Each row is a point on a tangle of strands that fork, close into loops and nearly touch. The rows are in no order.
(in the rows, 128 means zero)
Two points are linked if the straight distance between their rows is under 131. Some points are linked to none.
babuz: [104 137  76 120 122 102 128 190 127 153 129 191 100 106 135 131 172  90
  96 124 127  92 112 118 107]
vezi: [ 98 102 132 132 167 150 125 151 167 128  93 129 136 109  81 130 190 102
 136  97 122  81 101 110 132]
dule: [ 82 135 141 105 151 147 125 123 133 113 107  75 173 177 163 127 102 156
 115  97  90 158 127  76 128]
kelu: [118 153 124  96 156 102 131 145 125 161 164  91 184 183 163 141 146 127
 114 159  79 124 139 112 106]
ruf: [124 100 166 153 131 110 114  70 100 120 150 141 122 156 103 119  92 180
 158  83 179 152 152 159 130]
kudeb: [129 127  78 147  96 131 116 122  92 133 166 151 122 106 140 135 144  44
 119 110 142 130 161 105 111]
rago: [172 102 183 178 116 112 112 134 131 137 139 106 146 171 148 106 173 134
  84 164 175 112 158 183 150]
limen: [ 85 126 105 114 111 144 144 137 124 127 123 120 133 112 104 167 106  88
 132  54  60 136 156  96  83]
kiv: [108 119 139 169 112 102 178 180  94 103  98 139 126 104  69 147 138 117
 145 138 125 122 169 153  70]
kinul: [104  77 105 126 162 125 135 132 141 136 109 116 130 144 110 161 203  89
 114 118 129  91 141  87  92]
banef: [127 181 129 143 125 186 114 101 130  82  88 116 136  97 126 113 124 143
 135 104 115 168  95  51 140]
Lur: [127 117 125  90 161 181 135  88 144 102 115 121 161 117 108 152 147 102
 138 149 115 147 152  96 137]
ziso: [143  90 177 151 128 163 167 186 156 145 120  69  74 114  60 122 132 124
 154 130 173 103 108 116 107]
Vor: [169 205 110 111 185 177 141 146 141 163 167 111 134 122 102 149 160  91
 136 207 128 132  85 112 131]
Memar: [125  96 137 118  80 156 109  84 159 153 141 148 140 150 129 161 133  94
 118  64  75 144 120 163  86]
Deg: [158 140 144 136 135 137 141 197 139 116 128  69 124 101  89  97 134  93
 148 163 151 105 102 112 133]
rasan: [108 111 138 157 202  76 125 127 111 141 127 148 118 161 119 144 110 212
 100 127 143 128 160 134 126]
pog: [127 131 171 121 136  96 132 135 119 156 166 105 175 134 148  89 179  89
 165 174 125  77 110 159 133]
Tizi: [ 94 114 112 145 124 120 106  61 123 153 140 186 169 157 136 142 118 147
 143 124 111 144 146 200 147]
neba: [132  76 124  94 158 127 134  82 148  78  78  95 185 130 110 143 156 103
 131 171 122 137 166 130 152]
lir: [139  96  71 180 121  95 122 142 118  83  83 136 149 105  74 153 135 100
  94 113 150 147 193 154 156]
soz: [139 115 138 156 115 108 155 192 107 127 134 131  93 124 104 148  99 137
 105 100 125 126 179 111  75]
razo: [118 128 101 138 189  83 121 119  95 106 134 122 161 162  98 136 102 182
 139 155 166 153 174 131 154]
fuza: [ 99 164 110 162 106 122  99 143 131 131 116 133 133 147  95 106 193  85
 136  91 156 123  55 139  91]
legav: [161 171 138 143 126 187 141 126 125  96  94 135  82  82 112 138 150 138
 128 129 121 145 116  37  98]
rem: [145  94 192 111 146 103 149 108 121  89 130  66 166 135  80 112 104 130
 185 161 142 123 146 164 124]
ror: [160 129 149 166  68 167 117 116 122 169 148 162 106 121 221 125 133 134
  73 116  95 134 116 126 129]
guni: [ 64 134  71 101 145 144 138  64 115  94  87 137 142 150 158 151 119 144
 154 163 127 172 115  96 129]
Fimo: [152 139 126 160  77 130 113 132 115 148 157 135 108 175 179 128  87 192
 107 123 144 169  93 139 109]
Kipef: [120 110 119 124 166 165 163 126 132 126 127  69 150 127  91 175 177  62
 142 156 110 122 174  80 102]
Nul: [112  72 138 129 128 112 135  51 126 145 121 196 115 144 151 149 109 177
 133 142 125 135 157 192 129]
noke: [128 211 119  98 133 148 129 147 116 112 110  82 158 131 182 105 133  81
  89 146  93 165  85  68 121]
modog: [123  76 198 144 153 115 176 138 136 137 118  45 116 143  67 129 142 138
 183 156 150  98 126 131  90]
Biga: [166 206  71 126  93 141 120 107 115 127  96 190  67  57 156 114 122 120
 118 166 109 144 101 122 163]
potak: [185 166 160 126 115 195 129  71 140 138 126 166  98  96 141 123 169  89
 122 148 131 135  71 118 101]
zepi: [115  88 160  98 167  66 105 146 148 141 134  71 146 164 138 102 162 131
 114  89 132  72 108 119 131]
nutev: [125 119 132  93 101 125 145 120  95 130 161 178 103  82 148 100  90 121
 163 133 136 119 138 133 124]
guz: [ 94 142 139 112 128 181 120  78 131  88 105  91 160 140 152 116  82 159
 151  93 117 177 107  84 155]
rav: [176 213  75 160  99 149 108  98 107 123 133 187 101  86 120 125 137  81
 121 164 154 158 126 139 150]
suvi: [116 129  92 144 136  88 146 157 118 161 164  51 123 146  87 141 165  60
 176 174 165  93 135 118 119]
galo: [120  76 115 116  99 127 127  91 146 154 122 200  92 144 153 150 165 143
 104 119 136 120 133 148  97]
niz: [117 130 188 153 169 100 160 183  97 163 156 159 112 131 140 108 153 169
 113 153 154  86 156 136 115]
Sab: [148 125  77 121 105 158 120 131 149 133 134 124  84 130 190 174  51 147
  86 119  80 140 147 128 164]
Romed: [141  98 125 148 107 141 142 124 146  83  79 148  90  90  49 139 148 137
 161 118 182 131 144 153 140]
kef: [195 120  92 125  85 136 120 162 147 134 133 157  87 119 172 147  74 150
  61 146 118 148 151 134 143]
dimup: [105 115 155 183 155 119 116 101  96 111 135  82 142 163 188 128  41 189
 112 104 110 145 140 131 147]
mep: [144 148 141 151 123  56 138 157 146 159 174  56 152 142 141 129 169  77
 163 201 141  67 139 141 149]
bemo: [124 138 116 172 123 122 111 153 124 136 132 107 119 175 154 154  52 201
 101  78 109 150 127 120 129]
fule: [126 140  98  93 138 120 140 186 128 120 115 166 134  75 157 108 141  93
  90 164 104 105 113 103 135]
Gar: [ 82 120 146 158 142 123 124  89 124 142 103 165 197 159 141 133 153 151
 135 150  73 133 116 166 109]
pero: [129 106 120  95 106 144 131 141 160 173 149 193  78 111 126 147 163 102
 112  92 118  92 128 146 108]
rori: [137 185 133 121 132 114 116 126 111 129 147  56 182 167 182 120 175 110
 119 159 107 141 126  62 123]
mup: [172 124 146 158  89 109 103 128 110 141 148 130 153 185 183 101 135 164
  90 162 156 159 111 167 127]
Lal: [140  90 138 115  85  98 138 120  88 127 157 148 139 117 178  94  91  95
 122 155 134 127 144 159 108]
Lof: [109 102 162 159 156 123 111  53  84 130 159 118 161 151 156 105  95 160
 146  98 137 140 159 118 143]
Bon: [137 154 176 146 132 135 165 197 105 152 155 158 112  98 130  86 168 141
 138 180 176  90 115 151 136]
vumo: [142 129 139 147 114 126 123 125 136  99 119 147 123 123  57 122 108 166
 170 108 180 148 137 183 149]
lamef: [192 107 115  79  83 116 129 150 133 119 156 136 123 137 163 124  67 124
  91 177 137 164 122 160 111]
pogu: [110  99 133  97 148  91 102  85 150  97  93 103 222 145 116 114 144 102
 139 145  93 119 133 178 167]
duk: [177 176  74 140 105 144 117 113 113  95 145 149 126 101  77 144  98 111
 157 155 165 184 150 144 147]
Lasut: [110 132 157  74 150 115 137 112 113  88 138  84 188 143 112  99  71 132
 170 142 120 154 144 141 145]
muni: [122 149 105 150  96 148 142 138  90 143 142 137 112 116 248 139 104 118
  89 148  86 127  88 104 124]
mubud: [140 121 143 121 136 116 106 114 150 123 121 121 192 135 120 100 174  92
 148 176 119 108 100 180 156]
mef: [119 101 113 171 156  75 143 138 140 176 142  48 117 174  70 146 171 125
 165 167 187  98 143 144 144]
nez: [164 154 159 141  69 169 128  87 125 153 144 189  97 104 182 116 163  83
 100 144 113 139 104 148  96]
dadu: [ 79 166  94 109 155 124 101 154 134 110 105  97 168 150 121 111 145 138
 128  84 120 137  83  69 144]
mado: [126 119 107 115 101 117  97 103 122 124 141 154 133 141 134  95 154 113
 139 108 172 140  75 144 123]
nit: [173 148  88 136 108 145 120 141 141  67  84 148  88  67  55 129 127 115
 146 143 176 149 127 125 150]
fafi: [120 136 142  72 144  90 133 157 135 133 144  45 163 201 168 135  93 139
 102 118  91 146 156 104 111]
moluz: [145 149 170 100 103 134 159 160 107 157 151 197  88  72 167  97 144 165
 142 157 140 115  93 134 122]
tilu: [102 120 172 166 178  80 133 145  98 143 122 174  86 118 138 108 125 218
 101 114 167 106 151 135 150]
godo: [115 140 185 139 136 170 137 148 141 167 171 125 129 137  90 121 153 122
 173 104 130 104  98 151 106]
gura: [142 185 111  93 138 158 136 156 139  79  85 114 137  73 137 103 139  55
  95 157 108 138 102  72 130]
sunip: [150 117 135 128 172  75 107 155 153 137 142  53 145 181  95 130 155 156
 138 139 167  98 126 135 156]
tute: [111 140 124 156 118 149 121  89 101 153 151 156 109 100 120 136 109 132
 156  72  95 122 198 108 147]
Dase: [161 177 122 101 127 153 146 127 123 145 115 191  97  79 174 130 142 165
 114 187 110 144  80 106 135]
beme: [184 129 164 131 123 180 135 127 154 102  95 137  98  98 113 119 167 132
 123 163 151 132  78 105 110]
Boke: [131 141 103 119  95 111 120 139 139 108 114 152 101 113  75 140  67 172
 158  94 130 157 138 160 133]
bag: [107 132 110 122  77 152 127 108 127 139 137 138 124 116 163 151  91  86
 120  91  59 140 125 119  90]
pokop: [133  88 186 198 127 139 136 141 137 137 121 103 127 130 112 115 173 100
  86 142 176  90 181 187 158]
lota: [121  74 117  33 157 100 110 144 186 117 108  98 138 157 115 117 152 121
 118 111 145  94  84 134 143]
kopag: [145 113 159 146 125 130 151 206 146 153 152 110  78 146  72 146 126 142
 115  97 172 107 136 150  97]
Bom: [120  89 115 141  78 149  92  65 159 148 115 145  94 150 157 152  99 162
 118  49  89 131 122 154 140]
mupi: [ 82 123  92  84 119 112 131 112 115 134 130 181 107 108 155 111 115 144
 153 112 133 116  86 119 132]
pibes: [138 155 151  90 171 121 139 167 137  86 113  79 185 134 106 111  82 158
 135 166 107 151 152 124 158]
Vadev: [ 93 142  64 125  79 123 126 116 128 120  94 150  69 137 122 166  87 172
 155  98  97 148 106 130  94]
ritep: [150 145 149 100 161 134 135 193 128  92 133  96 160  88 111  86  96 115
 129 141 132 113 144 101 172]
Robiv: [144 106 150 125 136 149 112  77 144 147 140 166 112  94 144 129  87 157
 126  99  90 117 182 148 189]
Fof: [ 82 129 131 117 158 141 137 133 107 137 154 121 128 105  95 137 111 103
 154  48 104 107 177  70 111]
dil: [ 95 150  83 132 149 135  95 164 161 123 101 134 135 130  76 132 177 116
 124  69 133 117  72  98 127]
nesun: [ 78 151  43  75 118 109 138 142 129 156 131 182  81 136 139 165 102 145
 141 122 109 136  96 122  90]
zuge: [103  86 133 109 163 112 109  76 134 118 132 132 105 110 145 131  49 154
 112  71 114 125 165 141 173]
senun: [100  75 124 135 115 118  85  87 152 123 102 138 121 131 127 125  98 141
 107  17 117 118 129 136 151]

How many points has the smallest loop of links through each point below? Write - if it is on no loop.
limen => 9
Romed => 13
ritep => 7
suvi => -

A piece is two or more points that can be reached from each other along the links. Count, over all rows, the pieces, the separate loops (a circle has one, a figure eight two, a Y none), the forks (points with three links) and the tips (points with one).
pieces => 3
loops => 3
forks => 7
tips => 7
